Each row is a point on a tangle of strands that fork and nearly touch. The rows are in no order.
Points whose rows are less than 51.4 apart are linked; no others are.
Z_881: [-31  29 -59  20  45  43  -5  24  10 -20  55  38 -20   0 -27  -7  75 -28
  -6  -2   8  22  21  -2  39  42 -32]
Z_265: [-42 -35 -30 -17 -13  15  27 -56  -9  -9 -15 -27  37  11  -4   1   4 -23
 -33 -22  30  31 -25   4  -9   2  -4]
Z_128: [  3  16 -61  17  52  47  -4  18  15  -1  29  32  -7 -13  -4   5  60 -28
   2  13 -27   0  35   0  14   7  -8]
Z_356: [-24 -16 -60  -3  25  40  28 -27 -39  16 -17 -44  33  15 -19  -7 -25   2
 -39 -24  -8  43 -35  28 -41 -19  11]
Z_507: [  0 -33  17   7 -51 -48  -7 -26 -14  22  -1  -5 -13  -1   2  -2 -33   6
  23 -35  60  -7 -37 -24 -10 -40  15]
Z_236: [-75 -50 -29 -28 -21   1  23 -58   7 -16  -4  -4  11  28  -6   6  15 -26
 -49 -30  60  24   1  -6  14  43 -21]
Z_855: [-23   2 -96  28  69  83  35   2   0 -17  32   6  23   0   3  22  41 -41
 -16 -25 -43   4  27  19 -18  23 -21]
Z_819: [ 71  53  33  41  35  30 -16  32  20   5   9  -2 -15  -4  26  -5   0  14
  54  51 -83  -7  23  15   6 -21  12]
Z_554: [-13 -15 -79  20  55  51  16   3  11   0  18  17   9   6   2  16  37 -38
 -22 -14 -29  16  32   8  -5  12 -23]
Z_401: [ 17 -37  91  17 -52 -60 -23  19 -20  32 -32 -11 -42 -20  26  -2 -50  66
  27  20 -17 -52 -46 -11 -38 -43  40]
Z_334: [ 16 -43  95   2 -69 -84  -8   6  -8  15 -27  -6 -34 -31  14  15 -47  56
  42   9  -2 -66 -45 -18 -19 -36  30]
Z_957: [-20   9   0 -30   0  -8  17  20  28 -19  24  38 -10  -4  -5   8  50  -5
 -18 -16  19  10  31 -24  40  46   7]
Z_719: [-24 -71 -10  15 -52  12 -10   8 -27  51 -26 -39 -10  -9  42 -28 -94  18
 -22 -19  28 -17 -55  25 -69 -19   0]
Z_917: [  34   11   86    1  -48 -100   -6   20  -12    4  -39  -10  -36  -13
  -16   11  -20   22   47   23    1  -69  -34   -8   23  -37   11]
Z_814: [-71 -44  -9 -31 -48 -29  -9 -58  -3  11   0   9   8  22 -18  -3   8  -5
 -31 -23  95  33  -3 -23  20  23 -27]
Z_10: [ 38  12  35   9  -9 -10  -5   1  13 -24  -8  -8  21   8  22  -3  -7  -7
   3  16   9  -3 -14 -16   9 -16  -3]
Z_398: [  7  -9   3   6  -6  13  14 -19   8 -20 -13 -10  34  13  12  -5   1 -15
 -15   1   5  22 -22  -8   1 -14   9]
Z_176: [ 19  22 -48  18  55  45 -10  16  21   3  27  30  -5 -18  -1   4  54 -22
   9  27 -39  -6  38  -4  11  -2   0]
Z_495: [ 36  10  43  11 -21 -49 -21   1  -6  -5 -10 -10  -1   9   6  -1 -14   0
  14   7  35 -23 -23 -24  10 -32 -10]
Z_800: [-19 -25 -75  13  47  39  16  -3   9   5  10  16   7  18  -1  15  30 -39
 -26 -18 -24  31  31  10  -1  13 -20]
Z_110: [ 36  22  54 -15 -14 -43 -30  11  18 -19  -8  22   2   9   3  -1  -4   0
   7  11  14 -14  30 -26  28  15 -18]
Z_67: [-44 -38 -41 -16   5  15  27 -23  16 -11   0  12   3  36  -5  11  32 -34
 -35 -28   9  37  15   8  15  30   0]
Z_993: [ 57  62  72  14   3 -38 -13  38  37 -30  -8  15 -16 -20  11  -8 -14  12
  64  34 -60 -60  47  11  28  -9 -23]
Z_857: [-28 -32 -65   6  52  42  24 -19 -11  13  -5 -23  32  32  -6  11   3 -28
 -41 -12 -24  47  -1  20 -32   5 -27]
Z_468: [ -4 -71  68   8 -90 -23 -15  34 -38  53 -40 -17 -13 -18  48 -20 -62  58
  12  15  18 -21 -60  18 -59 -44  30]
Z_441: [ 59  72  60  16   8 -16 -10  34  38 -27   3  11 -15 -20  10  -4  -1  14
  71  38 -74 -51  47  18  23 -10   0]
Z_842: [ 30   5  60   0 -42 -73 -20   3 -15   5 -14  -3 -21   9 -13   8 -16   5
  33   2  38 -33 -33 -20  16 -33   4]
Z_419: [  0 -49  64 -17 -85 -82   4  -7   0   4   2   9 -27 -18  -1  20 -42  22
  40 -25  54 -45 -43 -21  -9 -33  20]
Z_989: [ 36  32 -25  17  48  34 -17  16  24   7  23  26  -9 -18   1   2  47 -10
  24  38 -49  -4  41   0  14  -9  12]
Z_395: [ 10   0 -33  32  36  51  12   8 -11  13 -18 -18  35  16   0 -11 -15  -5
 -27  13 -35  43 -21  16 -20 -28   2]
Z_655: [-18 -18 -88 -16  31  53  12 -27 -54  21  -5 -56  20  19 -11  -7 -52  22
 -56 -35  -9  30 -32  50 -69 -21  17]
Z_129: [ 71  66  22  43  46  32 -24  24  24  11  15   2 -19 -15  18 -10   8  17
  60  52 -89 -20  40  11   7 -24  14]
Z_990: [-16  64  34 -17  23 -21   2  41  27 -24  38  35 -11 -33 -34  -1  69   5
  31  27  -9  -7  36 -13  46  52   1]
Z_336: [ 21   0  16  10  -9   5   7 -11   9 -20 -11 -11  29   8  18  -5  -4 -13
  -8   6   9  12 -22 -13   3 -17   5]
Z_669: [-39 -32 -63 -27  12  40  34 -52 -49  12 -10 -53  26   5 -16   3 -35   8
 -38 -48   9  39 -39  29 -49  -6  16]
Z_967: [ 31   0  39  15 -27 -56 -18   1 -14  10  -9 -10 -12   4   5   0 -18   6
  21  -2  37 -30 -34 -26   2 -41   4]
Z_504: [ 44  59 -30  37  72  64 -13   8  24   5  27   8  -3 -37  11  -5  45  -8
  22  54 -72 -33  40  -5   3 -14   9]
Z_35: [  9 -46  92  13 -74 -34 -35  32 -35  40 -44 -10 -28 -19  45 -18 -54  72
  20  30 -12 -41 -54   7 -56 -48  37]
Z_656: [-12  52  33 -27  15 -29   6  39  26 -24  33  37  -6 -36 -24   2  61   8
  16  14   1  -8  39 -21  45  51   0]
Z_280: [-43 -33 -94   5  53  38  25 -19  -6  -5  17  -5   8  33  -3  26  25 -42
 -37 -46  -4  36  30  25  -5  33 -36]
Z_272: [-24 -35 -54 -11 -13  45  21 -32 -37   9 -12 -48   8   1  10 -13 -81  19
 -34 -54   3  11 -44  34 -62  -7  29]
Z_732: [-61 -46 -65 -15  19  18  31 -31  -2  -9   6  -1  -7  48 -12  18  27 -39
 -41 -49  18  44  17  22  14  44 -14]
Z_448: [ 41  27  31 -14   3  -6  -8  17  34 -28   8  23   3  -4  12   5  17   0
  20  21 -26  -8  37  -4  24  10  13]
Z_667: [-17  21 -87  33  64  85  18   7   5 -28  40  18  10 -11  -5  10  66 -46
  -5  -6 -34  -8  23  13   2  23 -20]
Z_120: [ 12  34  71 -24 -14 -76 -29  18   6  -5 -10  44 -17  -6 -23   0   2  13
  16  -7  14  -7  53 -38  48  40 -16]
Z_76: [-11  60 -25  17  53  30 -23  30  23 -12  49  35 -25  -8 -33  -9  81 -22
  17  43 -13  -2  28  -6  34  40 -13]
Z_572: [ 52  26  57   9  -8 -40 -20  16   8 -19 -11  -8   1   6  19  -2 -13  -2
  19  25   3 -29  -5 -15  16 -16 -18]
Z_556: [-22  41 -54  24  53  51 -14  21  15 -23  56  35 -17  -5 -26  -8  77 -30
   0  18  -1   6  23  -3  32  41 -30]
Z_489: [ 17  32 -16  -8  30  16  -9  27  25  -5  25  36 -16 -12 -15   5  59 -10
  22  25 -27   4  40   1  27  10  17]
Z_752: [ 19 -23  81  -4 -64 -93  -3   6  -9   5 -20  -3 -35 -23  -8  21 -34  32
  43   3  17 -68 -41 -17   1 -37  26]
Z_676: [ 44  22  54  -5 -14 -41 -28   9  13 -18  -9   7   3  10   9  -1  -8  -3
  12  17  14 -19  12 -21  23   0 -20]
Z_178: [ 46  19  28  -3   5   5  -4  13  32 -22   3  15   7   2  18   6  12  -6
  21  23 -35   3  24  -1  19   1  16]
Z_582: [-55 -49 -54 -34 -12  21  34 -76 -38   1  -7 -46  29 -14  -5  12 -26  -5
 -32 -52  43  29 -33  10 -31   4   0]
Z_658: [ 21  57  32 -22  12 -17  -5  31  29 -26  18  35  -7 -29 -14   3  43  11
  32  25 -22 -20  52  -4  34  25  13]
Z_644: [-21 -34 -22   4 -36 -18   2 -51 -19  14  -5 -18  14 -14  10 -10 -39   0
  -5 -41  63  10 -30 -19 -17 -31  -1]
Z_874: [-28 -32 -26 -13  -2  16  22 -21  20 -15  -6  10  14  30   0   8  27 -31
 -30 -16   4  32  10   1  11  19   5]
Z_810: [ -27  -69  -42  -12  -46   40    5  -19  -40   29  -17  -54    0   -3
   38  -13 -109   13  -34  -40   26   -2  -59   42  -74    2  -11]
Z_446: [-10  51   2 -13  26   2  -4  37  21 -12  39  37 -21 -18 -32   0  76  -5
  22  25  -8   5  31  -5  39  38   7]
Z_568: [ 43  63  43  -9  10 -17 -11  27  33 -29  10  26  -7 -24  -3   0  19  12
  49  29 -43 -33  56   6  30   6  10]
Z_525: [-15  -6 -89  -3  55  63  19 -10 -43  14   0 -54  43  23  -9  -3 -34  12
 -66  -8 -19  28 -23  48 -68 -18 -13]
Z_257: [ 62  46  15  60  40  59 -17  47   2  17  -2 -12  -6   0  35 -12 -20  13
  18  58 -71   6  -2  20  -6 -31   7]
Z_132: [ 49  21  59  10 -16 -60 -24  16  -4  -5 -17 -11 -10   8   6  -2 -14   2
  23  20  17 -33 -17 -17  17 -27 -18]
Z_509: [  6  -4  68 -20 -72 -79  -9  -4 -13  -5  -8  13 -21   2 -26  15 -20   6
  38 -11  61 -33 -36 -22  18 -20  10]
Z_282: [ -27  -57  -42   -9  -36   41   10  -27  -33   19  -13  -51    2   -4
   29  -15 -104   16  -31  -48   17   -1  -50   34  -69    2    4]
Z_430: [-31 -25 -76   6  66  58  29 -14 -16  10   3 -33  39  30  -2  16  -5 -24
 -49 -10 -29  41   1  26 -51  12 -36]
Z_749: [-12  56  -8   2  40  12 -14  35  22  -9  45  37 -26 -12 -36  -5  80 -12
  25  36 -12   4  28  -4  39  42  -2]
Z_787: [-64 -40 -45 -20  -2  11  36 -29  10 -18   6  11  -6  40  -8  12  30 -31
 -43 -44  30  34  15   6  24  47  -4]
Z_363: [-19 -15 -73  16  67  78  32  -3  -8   8   5 -26  45  23   3  13 -11 -18
 -49   3 -45  29   4  26 -52   7 -31]
Z_968: [  3  44 -42  15  52  39 -18  26  18  -7  39  33 -18 -16 -20  -4  77 -24
  14  36 -21  -9  34  -2  24  16  -9]
Z_999: [ -5   1   4 -26  -4  -6   8   8  33 -22  11  34   1   6   3   7  35  -7
 -20  -9  13   9  33 -22  28  35   9]
Z_618: [-24 -35 -62   8  41  35  20 -15   3   8  -4  -3  19  28  -4  13  19 -34
 -31 -16 -23  43  14  14 -12   8 -18]
Z_248: [-16  33 -74  31  60  74   0  12  11 -31  46  24  -1 -12 -11   2  74 -42
  -3  10 -21 -10  21   5  14  27 -25]
Z_963: [  6 -10  48 -13 -65 -69 -14 -10 -15   3  -3   9 -17   8 -19   8 -18   4
  32 -18  65 -18 -35 -23  11 -28  13]
Z_524: [-28  33  12 -25  11 -18  18  35  24 -21  44  36 -13 -20 -21   2  70  -2
   0  -8  18  11  21 -27  53  61  -3]
Z_84: [ -9 -74  55  17 -72 -21 -16  25 -26  57 -31 -17 -21 -12  39 -22 -64  45
   9   5  18 -20 -55   9 -59 -40  28]
Z_986: [ 18 -33  86  11 -52 -76 -13  13 -13  24 -26 -11 -41 -22  14  10 -43  54
  36  13 -10 -58 -43 -17 -22 -41  38]
Z_679: [-28 -35 -40  -3 -18  22  26 -47 -28   5 -12 -39  19 -19  12  -9 -65  10
 -22 -53  30  10 -37   3 -43 -15  14]
Z_237: [ 46  56 -15  19  51  31 -23  16  24   6  26  19 -10 -25  -5  -2  48  -3
  38  50 -59 -20  47   2  17 -13  13]
Z_635: [ 49  76  15  14  36  11 -23  20  27   0  19  18 -15 -22 -12  -6  41   9
  63  51 -70 -30  54  14  23 -14  18]
Z_480: [ 28  23  86 -15 -42 -79 -27  15  -6  -8 -24  19 -23  20 -27   2 -17  -2
  34  11  26 -25   0 -19  37   6 -14]
Z_932: [ 56  44  86  20  -7 -74 -20  46  15  -5 -34  -9 -25  -7   9 -11 -18   9
  49  42 -41 -63   9   3  29 -28 -39]
Z_769: [ 27  22  28 -23  -2 -14  -8  15  33 -28   8  29   4  -5   7   6  21   0
   6  11  -7  -6  40 -15  26  20   7]
Z_254: [ 26  -2  86  -3 -57 -97  -4  12 -11   3 -30  -6 -36 -18 -15  18 -25  26
  45  13  13 -71 -38 -14  15 -35  20]
Z_508: [-26 -43 -44  -4 -24  39  17 -27 -29  11 -12 -46   3  -5  21 -16 -93  17
 -31 -50  10   1 -47  30 -64  -4  20]
Z_729: [ -1  44  37 -31   7 -38  -1  32  25 -23  22  39  -4 -34 -14   2  43  13
   9   3   6 -12  50 -28  43  46  -3]
Z_705: [-46 -28   9 -25 -39 -27 -12 -38  12   1  -2  19  11  26  -9  -2  13  -5
 -34 -16  72  22   9 -37  22  27 -22]
Z_27: [ 18  20  -8 -14  17  12  -1  21  29 -10  17  35  -9  -6  -6   7  48  -9
  13  16 -23   7  38  -2  27  14  22]
Z_474: [ 60  58  12  71  41  69 -20  62  -8  18  -8 -19 -11   0  42 -14 -24  18
  12  67 -72  -7  -7  33 -14 -40   8]
Z_445: [ 23  27  39 -28  -4 -31 -13  19  30 -26   7  32   1 -10   2   4  16   6
   3   6   4 -12  48 -25  32  30  -3]
Z_345: [ 17  30  95 -21 -37 -84 -26  16  -2  -8 -25  36 -26  11 -34  -1 -18   2
  32   1  19 -14  23 -26  48  28 -13]
Z_59: [ 10 -49  79  -7 -77 -86  -1   1  -3   8 -10   2 -30 -25   3  20 -44  36
  43  -9  29 -59 -44 -20 -14 -35  24]
Z_929: [-56 -52 -61 -45   1  35  37 -73 -52   8  -3 -56  25  -5 -13  19 -28   0
 -35 -56  32  38 -36  21 -46   7   6]
Z_403: [ 43  69 -23  28  66  45 -24  12  26   5  27  12  -8 -32  -2  -7  57  -8
  34  60 -63 -35  46  -3  11 -13   8]
Z_303: [-10 -34  -4   7 -44 -37  -6 -38 -15  20  -3  -8  -2  -4   5  -6 -36   3
  14 -39  64   5 -33 -23 -12 -38   7]
Z_541: [-23 -28 -30   4 -23   4  18 -49 -19   4 -12 -32  22 -19  11 -11 -45   2
 -16 -44  45   8 -33 -12 -28 -24   6]
Z_381: [ -5  -2 -71  18  53  50   7   9  11  -2  25  26  -1  -6   0  10  51 -33
 -10  -2 -27   7  34   3   7   8 -15]
Z_61: [-10 -18  -5  -6 -14   9  14 -33   9 -19 -13  -7  36  15   8  -2   8 -20
 -24  -6  18  24 -15  -9   2  -3   1]
Z_543: [-24  24  13 -31   4 -25  15  29  25 -20  33  37  -9 -20 -12   4  56   2
 -12 -18  26   6  30 -37  49  58  -3]
Z_232: [-43 -39 -27 -18 -41 -17  -1 -66 -16   7  -6 -13  23  -4  -2  -5 -11  -9
 -18 -34  78  20 -18 -15  -1 -10 -15]
Z_900: [-39 -33 -31 -15 -23   5  21 -62 -14  -7 -14 -27  37  -2   0  -3  -9 -15
 -27 -30  47  22 -25  -6 -10  -7  -6]
Z_198: [ 28  16  75 -12 -46 -76 -27   8 -12  -4 -19   9 -20  17 -24   5 -14  -1
  33   8  38 -28 -18 -18  29 -12  -8]
Z_921: [ 59  53  81  20   1 -54 -18  45  27 -21 -19  -1 -18 -11  16 -11 -18   9
  55  41 -50 -61  26   6  25 -17 -38]
Z_704: [ 11  34  59 -27  -5 -64 -23  22  14 -10   1  43 -10 -16 -18   0  12  14
   8  -7  16  -9  57 -38  45  41 -14]
Z_542: [-54 -40 -84  -6  37  24  25 -22  -7  -4  14  -2  -4  45  -9  20  28 -40
 -38 -52  12  46  26  28  12  40 -25]
Z_17: [-17 -67   6  23 -50   4 -16  15 -21  53 -25 -31 -14 -11  42 -31 -83  24
 -15 -14  23 -21 -51  14 -67 -28  10]
Z_29: [  4 -25  31  -3 -57 -58 -11 -19 -13  14  -1   3 -16   3  -7   5 -25   6
  29 -26  64 -13 -39 -23   0 -38  14]
Z_423: [-73 -50 -37 -28 -11   7  33 -46   9 -18   0  -1   3  36  -5  10  21 -30
 -49 -35  43  30   5   2  17  49 -14]
Z_945: [-45 -37 -27 -18 -30  -4  10 -65 -11  -3 -11 -19  31   1   0  -3  -4 -16
 -29 -27  62  20 -19 -10  -5  -3 -16]
Z_435: [ 51  22  45  13  -3 -13  -6  12  15 -26  -6  -9  13   4  27   0  -8  -4
  12  24  -6 -11  -8 -13  10 -15  -5]
Z_454: [-22 -20 -41   2 -10  30  29 -34 -28   1 -15 -42  21  -9   5 -13 -56  11
 -27 -44  13  14 -42  14 -42 -20  27]
Z_399: [-29 -17 -97  19  65  64  32  -6   2 -10  25   0  22  13   6  27  28 -40
 -28 -32 -28  19  31  20 -21  26 -32]
Z_164: [ 39   8  13  21  16  29   3   9  14  -6  -5   0  17  12  19  -1   2  -8
   8  26 -40  29  -6   3   4 -17  15]
Z_219: [-35 -28 -39 -10   1  24  33 -48 -19  -3 -19 -35  36  10 -10  -2  -6 -16
 -31 -24  11  38 -32  12 -20  -7   6]
Z_153: [  3   5  -6 -22   5   5   7  15  30 -17  15  36  -5   2  -2   9  44 -12
  -5   1  -6  13  33  -9  27  25  17]
Z_262: [ 16  35  84 -22 -20 -83 -27  19   3  -6 -19  43 -23  -3 -30  -3  -8  10
  29  -6  10 -10  46 -31  51  36 -14]
Z_573: [ 58  37  -8  46  57  61 -19  19  19  17  13   5  -1 -17  25  -6   4   5
  21  48 -78  -2  31   1  -2 -20   9]
Z_294: [ -30  -80  -35   -8  -58   21   -1   -3  -42   51  -25  -53   -4   -6
   41  -11 -110   15  -29  -29   41    1  -64   41  -70   -7  -22]
Z_863: [ -8 -66  31  27 -51 -14 -18  16 -19  53 -23 -22 -24 -10  37 -27 -71  32
   0  -8  20 -22 -48   1 -60 -35  23]
Z_339: [-20 -21  -9 -19 -11   6  15 -16  28 -20   0  20  13  22   5   7  29 -22
 -29 -10  13  22  17 -13  18  25   7]
Z_404: [-21 -13 -51   0   6  37  30 -28 -35   5 -19 -44  26   3  -7 -12 -43  10
 -32 -36   0  29 -43  24 -41 -23  26]
Z_747: [-14 -14 -99 -19  48  62  11 -23 -56  21   4 -60  30  24  -8  -4 -45  21
 -69 -25 -10  28 -26  54 -78 -20   2]
Z_615: [ 11  -1  81 -21 -73 -91  -5   3 -12  -9 -16  13 -26  -7 -28  18 -24   9
  41  -1  52 -51 -37 -18  19 -19   9]
Z_840: [-23 -28 -66 -15   4  47  21 -33 -46  13 -12 -51  13   9  -4 -11 -68  22
 -40 -51  -6  24 -42  41 -61 -13  30]
Z_852: [-23 -24 -75 -18  19  48  21 -36 -54  18  -9 -55  20  13 -16  -5 -49  19
 -45 -43  -3  35 -37  41 -61 -16  21]
Z_888: [-19 -22  -2 -11 -27  -6   2 -42   8 -14 -11  -4  30  13   5  -5   4 -18
 -28 -10  48  15 -10 -20   7  -1 -11]
Z_298: [-17 -13  -5 -25  -9  -1  15  -1  33 -22   8  28   2  15   5   7  34 -14
 -27 -13  16  15  27 -18  26  32   8]
Z_172: [-42 -29  -1 -24 -28 -14   3 -30  20 -10   0  17  12  25   1   2  17 -11
 -42 -19  57  17  16 -31  22  36 -16]
Z_45: [ 61  67  31  68  31  49 -14  75  -9  19 -11 -27 -27   1  48 -12 -18  26
  23  76 -76 -22 -11  41 -17 -45  17]
Z_420: [ 12  -8 -32  28  40  51   9   5   0  15 -12  -6  32  16   3  -3  -3 -13
 -22  17 -43  42  -6  10 -16 -19  -4]
Z_240: [ 27   1 -11  29  30  44   3   9   6   7 -10  -1  23  13  10  -4  -3 -10
  -8  22 -42  39  -6   6  -5 -22   8]
Z_95: [-40 -43 -50 -18 -18  21  30 -65 -32   6 -11 -41  24 -21   3   1 -52   5
 -25 -56  38  20 -34   4 -39  -6   5]
Z_995: [  9  42 -29   2  42  26 -17  27  21  -2  34  35 -20 -15 -20   0  70 -17
  19  32 -22  -3  36   0  25  13   6]
Z_312: [  1   0 -40  24  28  47  17   0 -22  10 -20 -28  34  16  -4 -15 -24   1
 -32   0 -22  42 -32  22 -27 -31  10]
Z_539: [-34 -26 -54  -9  22  33  33 -40 -34  11 -16 -44  34  18 -19   2 -10 -11
 -38 -25  -1  48 -32  23 -34  -9   2]
Z_514: [ -7  -3 -66  20  59  76  20   4 -17  13  -7 -28  50  18  -1  -1 -23  -3
 -53  13 -41  29 -10  32 -48 -12 -24]
Z_187: [-37 -29 -95  11  63  49  29 -15  -4  -5  20 -11  19  29   3  30  20 -41
 -37 -39 -18  31  28  24 -20  32 -40]
Z_490: [ 13 -40  96  15 -61 -49 -32  25 -25  33 -40 -11 -37 -20  35 -11 -53  71
  24  27 -20 -49 -49  -4 -47 -44  42]
Z_717: [-31  17 -32 -10  20  13  16  31  15 -15  43  39 -26   0 -24   0  73 -16
  -6 -15  13  29  19  -7  45  45  -2]
Z_374: [ 51  60  29   1  20   2 -12  23  31 -15  15  21 -11 -17  -2   0  27  10
  58  38 -60 -25  50  14  24  -4  20]
Z_928: [ 41  21  90   9 -35 -98 -10  28  -9   8 -45 -15 -38  -9 -11   5 -17  24
  47  32 -14 -70 -25  -5  27 -41   1]
Z_948: [ 46  27  89   9 -26 -92 -16  35  -6   2 -43 -12 -36   0 -11  -2 -16  12
  48  35 -17 -62 -15  -2  32 -34 -15]
Z_571: [-26  26 -11 -18  15   1  15  34  21 -18  42  41 -22  -9 -22   2  71  -9
  -1  -9  12  20  20 -15  45  51   3]
Z_843: [-29 -10  51 -29 -54 -55 -26 -21  -1   7  -1  31  -1  30 -27   6   3   6
  -5 -16  72  23   2 -41  32  27 -10]
Z_637: [ 51  33  84   9 -15 -81 -23  36   0  -2 -34  -8 -28   2  -4  -5 -17   5
  44  34 -16 -54  -5  -2  29 -26 -27]
Z_431: [ 62  74  12  29  46  22 -26  18  26   8  19  11 -17 -20   1  -7  32  12
  61  53 -77 -29  50  10  16 -20  16]
Z_83: [-29 -81 -19   2 -65  11  -5  11 -39  62 -32 -45  -5  -8  43 -21 -99  18
 -22 -15  40  -5 -64  39 -68 -20 -10]
Z_914: [  4 -57  78  14 -78 -23 -32  34 -38  48 -44 -12 -20 -17  49 -23 -56  65
  12  25   1 -32 -57  13 -61 -49  35]
Z_167: [-11  -2 -80   9  56  69  18   0 -34  12  -6 -45  49  20  -6  -5 -32   9
 -61   3 -28  27 -20  43 -60 -21 -16]
Z_596: [ 52  44 -20  41  66  63 -16  13  23  14  20  10  -1 -30  18  -5  22   1
  20  50 -78 -16  40  -5  -2 -17  10]
Z_865: [ 42  11  24   8   7  16   0   9  23 -18  -3   6  14   9  21   3   6  -7
  12  24 -34  16   5  -1  13  -8  17]
Z_831: [ 64  58  55  14  12  -9  -9  30  34 -23   5   5 -12 -12  18   0  -1  12
  62  39 -69 -34  35  15  20 -10   3]
Z_601: [-55 -41 -16 -27 -52 -29  -8 -62 -14  11  -4   0  14   7 -12  -6  -2  -5
 -17 -30  94  31 -12 -16  10  -2 -18]
Z_535: [-46 -47 -67 -45  10  42  34 -64 -55  16  -3 -58  21   3 -16  15 -37   8
 -41 -58  20  41 -39  27 -55   3  13]
Z_708: [-78 -50 -20 -30 -35 -15   7 -61   2   0  -1   1   9  21 -10  -1  10 -15
 -45 -26  83  27   1 -18  17  35 -30]
Z_894: [-28  18 -54   4  34  29   3  28  10 -12  46  40 -24   1 -25  -5  73 -23
  -6  -9   8  26  22  -1  38  36 -15]
Z_946: [ 66  50  49  24  19   9  -8  30  28 -15   5   1  -9  -4  25  -2  -1  11
  57  44 -74 -16  22  14  13 -13  11]
Z_992: [-21   2  71 -31 -53 -67 -25 -11  -2   4  -5  37  -6  25 -32  10   0   8
   5 -15  59  17   7 -44  39  37  -7]
Z_455: [-24 -26 -32  -1  10  28  28 -33 -10   0 -20 -25  36  19  -8  -1   4 -22
 -29 -14  -3  45 -25  11 -15  -7   5]
Z_353: [-11 -14 -38  10  21  36  24 -18 -17   6 -20 -27  37  18  -9  -7 -10 -10
 -31  -7 -16  48 -30  16 -22 -20   8]
Z_672: [  6  45  10 -24  17  -4  -1  33  26 -19  28  38 -12 -22 -19   3  60   3
  22  23 -14  -4  41  -5  35  30  18]
Z_87: [-11  11  82 -30 -51 -76 -27  -4  -5  -1 -11  38 -13  21 -34  12  -5   8
  15 -14  48  10  12 -43  43  40  -7]
Z_982: [ 32  57  46 -20   7 -28  -9  29  30 -31  10  34  -4 -28  -8   0  23  14
  33  22 -22 -30  58  -6  33  22   3]
Z_210: [ 58  35   3  52  51  63 -17  29  11  16   4  -1   1  -5  28  -9  -9   8
  17  50 -75   8  16   8  -5 -22   6]
Z_643: [-13  42 -61  31  57  62 -11  19  14 -25  48  30 -12 -12 -17  -5  77 -36
  -1  22 -14  -8  25   0  22  31 -23]
Z_693: [ 13  39  42 -30   2 -42 -12  25  25 -23  11  40  -5 -24  -8   1  24  14
   6   3   6 -16  54 -29  38  38  -7]
Z_457: [-25 -23   0 -19 -25  -8   2 -32  20 -16  -6   8  22  20   6  -1  15 -17
 -35 -10  42  16   7 -24  14  17 -11]
Z_285: [-45 -23  25 -29 -47 -45 -21 -33   4  11   0  27   2  31 -19   1  10   3
 -22 -19  79  27   7 -42  29  30 -16]

A fork is a point with three links, a tip a point with one. Leave the first point through the second and follow the links. Name the first fork or tip that comes.
Z_705 / Z_172: Z_572
Z_814 / Z_601: Z_219
Z_717 / Z_894: Z_667
Z_83 / Z_294: Z_852
Z_35 / Z_490: Z_334

A fork is a point with three links. Follow the links from the first point to the second and name the forks in between, in order.
Z_187 / Z_708: Z_787
Z_881 / Z_27: Z_999
Z_814 / Z_404: Z_219
Z_929 / Z_508: Z_852
Z_404 / Z_644: Z_679
Z_398 / Z_676: Z_572
